Points, in no order, along strands that fork and pass close to each other.
In the rows, 128 means zero.
Two points are linked if the straight distance between their rows is under 89.9. Some points are linked to none.
j843: [106 101  81  35  69 152 157  99 117 120 129 104  97  88 121 146 165 132
  97  95 143 193  92 148 141]
j808: [117  95  98  62  73 163 155 115 115 131 104 114  99 100 139 125 153 115
 111 112 154 207 105 153 152]
j886: [ 81 152 100 112 106 150 153 115  66  92  98 134 110 158 148 168 152 129
 138 137 112  89  81 108 153]
j676: [ 97 133  95  84 131  95 144  90  83 128 179 126 122 125  74 176 121 145
 131 106  93  82 115 121  86]
j596: [138 107  93  75 122 125 156 105 115 135 137  82  99 121  94 143 131 118
  84  87  59  71 135  94  93]
j591: [110 127 108  87 122 114 105 124  77 139 142 140 104  97 103 123 138 134
 161 129 160 145 127 158 122]
j729: [115 155 126 117 158 101  76 156  80 116 164 146 116  85  98 125 124 136
 182 154 185 114 145 165 113]
j823: [187 141 143 154 170  99  71 155 111 130 193 134 108  82  85  93  96 119
 146 142 186 103 193 165 118]
j32: [116 114 110  92  90 145 152 113  72 129 113 139  95 113 123 147 124 112
 150 114 122 143 123 137 149]
j581: [ 90 158 147 169 143 146 142 146 167  97 104 151 173 193 180 150 155 149
 154 155 130 110  93 108 139]
j351: [158 120 137 182 135  84 138 118 146 135 146 110 141 163 114 137 120 147
  38 102  50  83 155  85 103]
j600: [ 89 147 116 110  75 172 156 128  88  91  56 151 104 133 179 170 151 115
 155 152 120 130  76 130 191]
j465: [102 153  90 139 131  92 129  95 177 122 167 143 158 172 124 166 169 177
  95 111 103  88  98  95 135]
j993: [161 102 139 118 142 103  88 136 133 172 151 123 111 100  91  82 119 127
 128 133 157 156 159 165 122]
j403: [146 112 131 138  94 130 129 130 224 147 105  99 145 152 167  86 156 168
  66  93  98 170 123 112 146]
j39: [138 121  85  77 116 127 143 109  67 127 130  87  91 116  94 132 125 113
 103  92  91  89 137 112 109]
j951: [172 113 160 142 152 148 106 163 162 155  95 103 127  95 142  54 103  93
 136 141 157 138 166 130 140]
j385: [140 114 104  84 112 142 156 114  42 126 135 116  80 106  95 137 104  92
 131  86  92  88 160 119 118]
j220: [152 112 105 112 131  90 137 103 130 150 147  83 115 125  88 127 135 133
  45  90  58  83 144  96  99]
j457: [ 91 145 102 124 121 136 162 110  82 103 119 135 127 177 141 164 143 136
 118 124 100  72 101  99 128]
j820: [113 110 155  96 124 174 128 151 125 140 109 159 119  60 132 135 113  85
 198 158 188 179 122 170 162]
j462: [135 123  97  76 118 106  92 123 109 147 132 105 102 102  99 100 152 142
 117 124 150 148 126 157 119]
j866: [ 92 111 114  94  73 187 176 121 176 119 110 152 140 135 178 159 172 145
 118  96 131 205  81 129 176]
j224: [119 147 113 163 134 100 119 115 200 119 142 142 164 183 152 146 159 178
 103 124 111 119 107 105 144]
j451: [150  89 180 146 120 149 138 141 198 162 104 126 151 142 159  83 116 128
 124 110 115 186 143 132 121]
j639: [ 92 161  95 100 136  93 123 105  44 107 170 136 113 126  81 177 119 143
 142 124 116  73 125 127  89]
j992: [190 114 170 196 164 133 121 164 146 140 155 141 133 118 114  85  74  97
 145 136 158 124 192 125 110]
j986: [134 167 138 174 188  95  81 144  97 101 166 151 141 116 102 141 102 127
 162 182 188  97 152 143  98]
j473: [141 140 163 146 187 118  87 154 143 137 175 144 143  60  89 124  96 104
 204 163 203 122 150 156 114]
j500: [135 119 165 135 167 115  97 140 158 153 162 144 142  90  90 118  97 115
 184 159 186 153 137 157 119]
j417: [ 87 123 134 133  95 158 168 121 134 116 106 159 140 168 170 163 143 139
 159 109  97 143  97 121 146]
j499: [ 91 119 117  81 113 135 113 146  86 139 133 153  95  68 107 141 135 122
 179 146 179 168 117 176 136]
j439: [132 141 110 122 141 132 101 146  91 117  91 108 114 127 136  91 144 119
 133 153 158 109 137 135 130]
j135: [118 105  71  29  84 136 148  93 102 124 133  84  88  92 101 148 159 125
 100  88 120 151 101 131 129]
j489: [162 156 142 185 185 115  96 150  96 111 148 140 134 128 118 115  95 103
 143 166 174  92 178 134 109]
j988: [ 88 118 120 114  75 175 182 113 152 113 107 154 141 160 179 171 156 145
 140  84  99 166  88 114 162]
j425: [174 103 186 194 140 146 143 167 155 145 115 136 138 138 139  79  82  98
 142 117 123 140 183 112 111]
j727: [133 128  79  93 120  86 126  86 151 144 160  90 121 132  94 143 153 162
  60  96  84  98 117 104 114]
j282: [104 120 105  80  69 160 153 118  73 118  98 145  89  93 134 161 134 110
 153 128 136 170  99 155 164]
j880: [160 160 153 227 184  96 102 134 152 101 122 120 170 174 158 134 104 143
  72 185 116  93 148 112 110]
j155: [128 122 167 175 149 142 141 143 139 123 116 160 161 163 151 135 105 115
 181 141 132 137 128 117 112]
j868: [133 111 178 165 155 154 135 149 158 136 116 154 160 124 145 115  90 101
 194 148 161 154 133 129 121]
j930: [ 98 126 105 105  98 160 148 129 139 118  79 128 125 150 174 126 165 129
 138 130 142 158  92 130 158]
j146: [ 87 122 143  93 124 159 109 160 112 138 127 160 104  38 112 151 124  99
 206 161 199 171 118 179 149]
j44: [160  97 119  92 110 107 103 123 123 170 136 106  97 102  93  86 132 132
 100 110 141 163 148 150 125]
j511: [151 151 152 208 158 100 122 129 142 110 129 128 162 194 147 134 114 145
  69 144  90  93 139  99 104]
j560: [113 154 144 127 179 114  77 163 116 121 158 143 132  66  97 129 119 114
 196 175 205 116 135 159 110]
j68: [122 131 122 143 128 134 182 107 129 109 140 124 147 185 133 164 130 133
  84  81  44  62 128  72 103]
j852: [145 141 136 189 137  97 138 113 148 123 143 126 152 189 134 134 127 148
  63 111  68  94 136  93 105]
j962: [107 133 115 126 117 146 178 105 110 104 118 125 130 181 145 161 134 128
 107  94  65  73 112  85 127]
j603: [158 113 153 117 151 144  99 139 188 162  93  87 138  92 135  66 121 108
 129 152 162 165 135 140 137]
j169: [111 109 111  42  87 136 149 102  58 136 156 141  79  72  76 159 111 118
 154  94 126 153 131 160 129]
j78: [129 151 139 159 179  81  79 126 184 137 141 120 162 121 120 132 128 143
 135 191 152 128 110 136 124]
j559: [116 112 106  77 100 130 148 107  53 126 145 138  88  99  91 148 110 112
 152  95 116 124 139 142 128]
j492: [113 100 136  82 111 177 138 143 135 140  87 132 116  81 152 111 134  96
 162 151 174 203 111 162 163]
j336: [132 152 114 129 153  93  95 136  53 113 171 144 112 113  90 125 119 135
 154 141 158  94 157 149 102]
j495: [139 124 150 141 159  91  92 124 170 156 151 135 146 118 102 126 117 136
 154 165 161 150 124 149 116]
j413: [ 98 115 120  66  86 128 132 124  56 134 177 167  80  63  75 163 107 131
 182 107 150 157 137 174 132]
j642: [111 164 125 173 149 120 120 128 187 106 114 133 172 187 178 127 160 165
 108 147 119  98 102 102 147]
j531: [126 147 111 150 151 103 134 110  66 109 146 134 132 167 110 143 118 128
 102 126 105  70 138 111 100]
j189: [128 148 186 184 167 152 136 148 171 106  98 135 180 166 175 128 108 114
 173 158 131 127 122 111 116]
j725: [115 144 157 164  96 180 171 139 142  93  80 123 143 199 200 122 144 144
 113  89  60 105 127  95 132]
j259: [151 124 139 163 122 110 116 130 202 151 110 102 148 154 156  88 138 152
  78 125  91 141 130 110 134]
j568: [ 86 152  76 111 127 112 150  94 144 112 164 134 141 168 119 178 161 162
 103 106  99  74  96  89 128]
j409: [129 111 140 107 137 157 121 144 155 155  89 115 132  99 152  86 131 102
 157 149 171 173 121 147 146]
j864: [162 115 128 152 126  85 121 128 130 155 139  92 117 136  98 111 124 136
  41  93  68 102 155  98 108]
j204: [ 95 152 111  97  72 162 165 108  68  88  78 150  99 130 156 194 138 111
 146 133 104 111  74 122 183]
j720: [127 127 122 155 127 107 133 116 132 133 132 134 147 170 130 125 139 143
 100 117 102 109 122 109 114]
j131: [139  93 153 127  97 156 150 129 206 154 111 122 147 149 167  86 141 145
 107  93 110 191 121 132 133]
j289: [164 100 168 154 124 142 126 161 180 165  85 104 131 118 153  54 110 113
 108 120 119 160 160 125 127]
j253: [172 110 146 159 143  90  81 124 194 164 124  98 132 115 119  85 120 137
  95 154 119 157 143 141 137]
j10: [116 126 132 127  72 186 184 124 127 100  69 108 124 182 191 128 141 130
 110  82  67 117 113  98 156]
j623: [161 125 149 177 123 114 125 163 130 141  88  93 124 143 142  72 126 131
  55 117  82 105 171  99 118]
j57: [118 116 121 131  99 150 166 119 110 116  99 110 122 169 154 125 135 129
 100  91  73 107 122  93 132]
j775: [118 153 110 132 153 101 114 125  44 102 153 141 123 139  95 146 120 129
 133 133 133  77 142 131 101]
j787: [198 133 144 164 174 123  81 168 131 136 165 118 117  80 104  68  95  96
 140 142 175  94 195 154 130]
j483: [138  94 174 140 131 154 139 139 172 156 112 146 151 134 146  99 103 107
 165 122 139 178 139 139 129]
j320: [196 138 150 184 169 110  79 162 127 134 133 110 123 101 113  74  98 104
 102 154 152 100 195 133 130]
j769: [124 103 136 100 117 108 120 124  90 157 196 163 101  90  66 123 108 136
 169 112 167 158 155 171 111]
j201: [166 123 149 178 161 123 118 153 110 132 146 150 129 128 115 100  92 106
 156 142 155 115 173 129 116]
j149: [111 132  63  61 111  96 127  86 140 138 159  99 117 118  96 149 173 164
  91  98 121 118  94 123 123]
j601: [147 123 133 147 135 112 101 131 183 146 115 111 149 144 143 101 144 145
 108 147 130 147 120 128 132]
j287: [128 173 145 172 205  90  74 139 141 116 146 127 161 115 111 139 117 126
 153 202 173 106 125 135 104]
j48: [134 160 175 192 189 123 106 136 195 117 117 123 192 153 158 138 104 123
 147 182 140 117 117 110 112]
j770: [ 88 139 109  99  50 183 169 121 122  84  68 152 112 129 191 179 161 123
 133 133 125 169  67 126 197]
j67: [108 128  94 103 128 108 166  91 123 128 169 125 137 153 101 175 132 143
 107 101  78  80 108  95 103]
j985: [ 94 138 152 159 113 166 161 140 139 103  87 161 157 175 189 154 142 131
 167 140 113 131  96 119 148]
j395: [142 135 130 163 149 107 120 128 101 128 131 134 135 157 119 109 116 130
 108 133 121 107 147 118 104]
j905: [110 122  73  38 100 107 124  94 106 133 148  93  99 106  89 143 158 145
 105  97 123 126 108 133 110]
j921: [ 87 112 111  93  98 173 149 132 203 124 109 134 148 120 176 135 182 151
 120 122 162 212  78 139 166]
j124: [160 159 168 210 195 110  95 137 168 114 128 120 172 148 141 124  91 115
 118 190 139 110 141 112 111]
j22: [ 99 119 108  84  53 177 166 121 106 108  80 151 100 103 164 175 146 114
 136 133 128 193  79 142 187]
j641: [161 123 128 121 149  93  80 136 102 149 175 133 105  93  80  94 114 133
 146 129 163 129 173 167 117]

Follow the links from the first point to the second, and from the first to the third. Name the last point that the two ways share.
j843 / j531 / j169: j220
j489 / j220 / j189: j852
j641 / j511 / j253: j451
j457 / j155 / j808: j220
j560 / j417 / j601: j775
j413 / j531 / j155: j852

A fork is a point with three links, a tip a point with one. Leave the first point through the second and follow the links. Name the first fork or tip that comes.
j823 / j641: j451
j992 / j201: j775
j639 / j676: j921
j868 / j155: j852
j951 / j603: j320
j457 / j886: j559
j282 / j22: j962
j729 / j560: j425

A fork is a point with three links. Follow the links from the first point to the second and name the forks in between, in order.
j289 / j560: j451, j852, j775
j395 / j131: j852, j451
j413 / j775: j559, j220, j852
j457 / j149: j559, j220
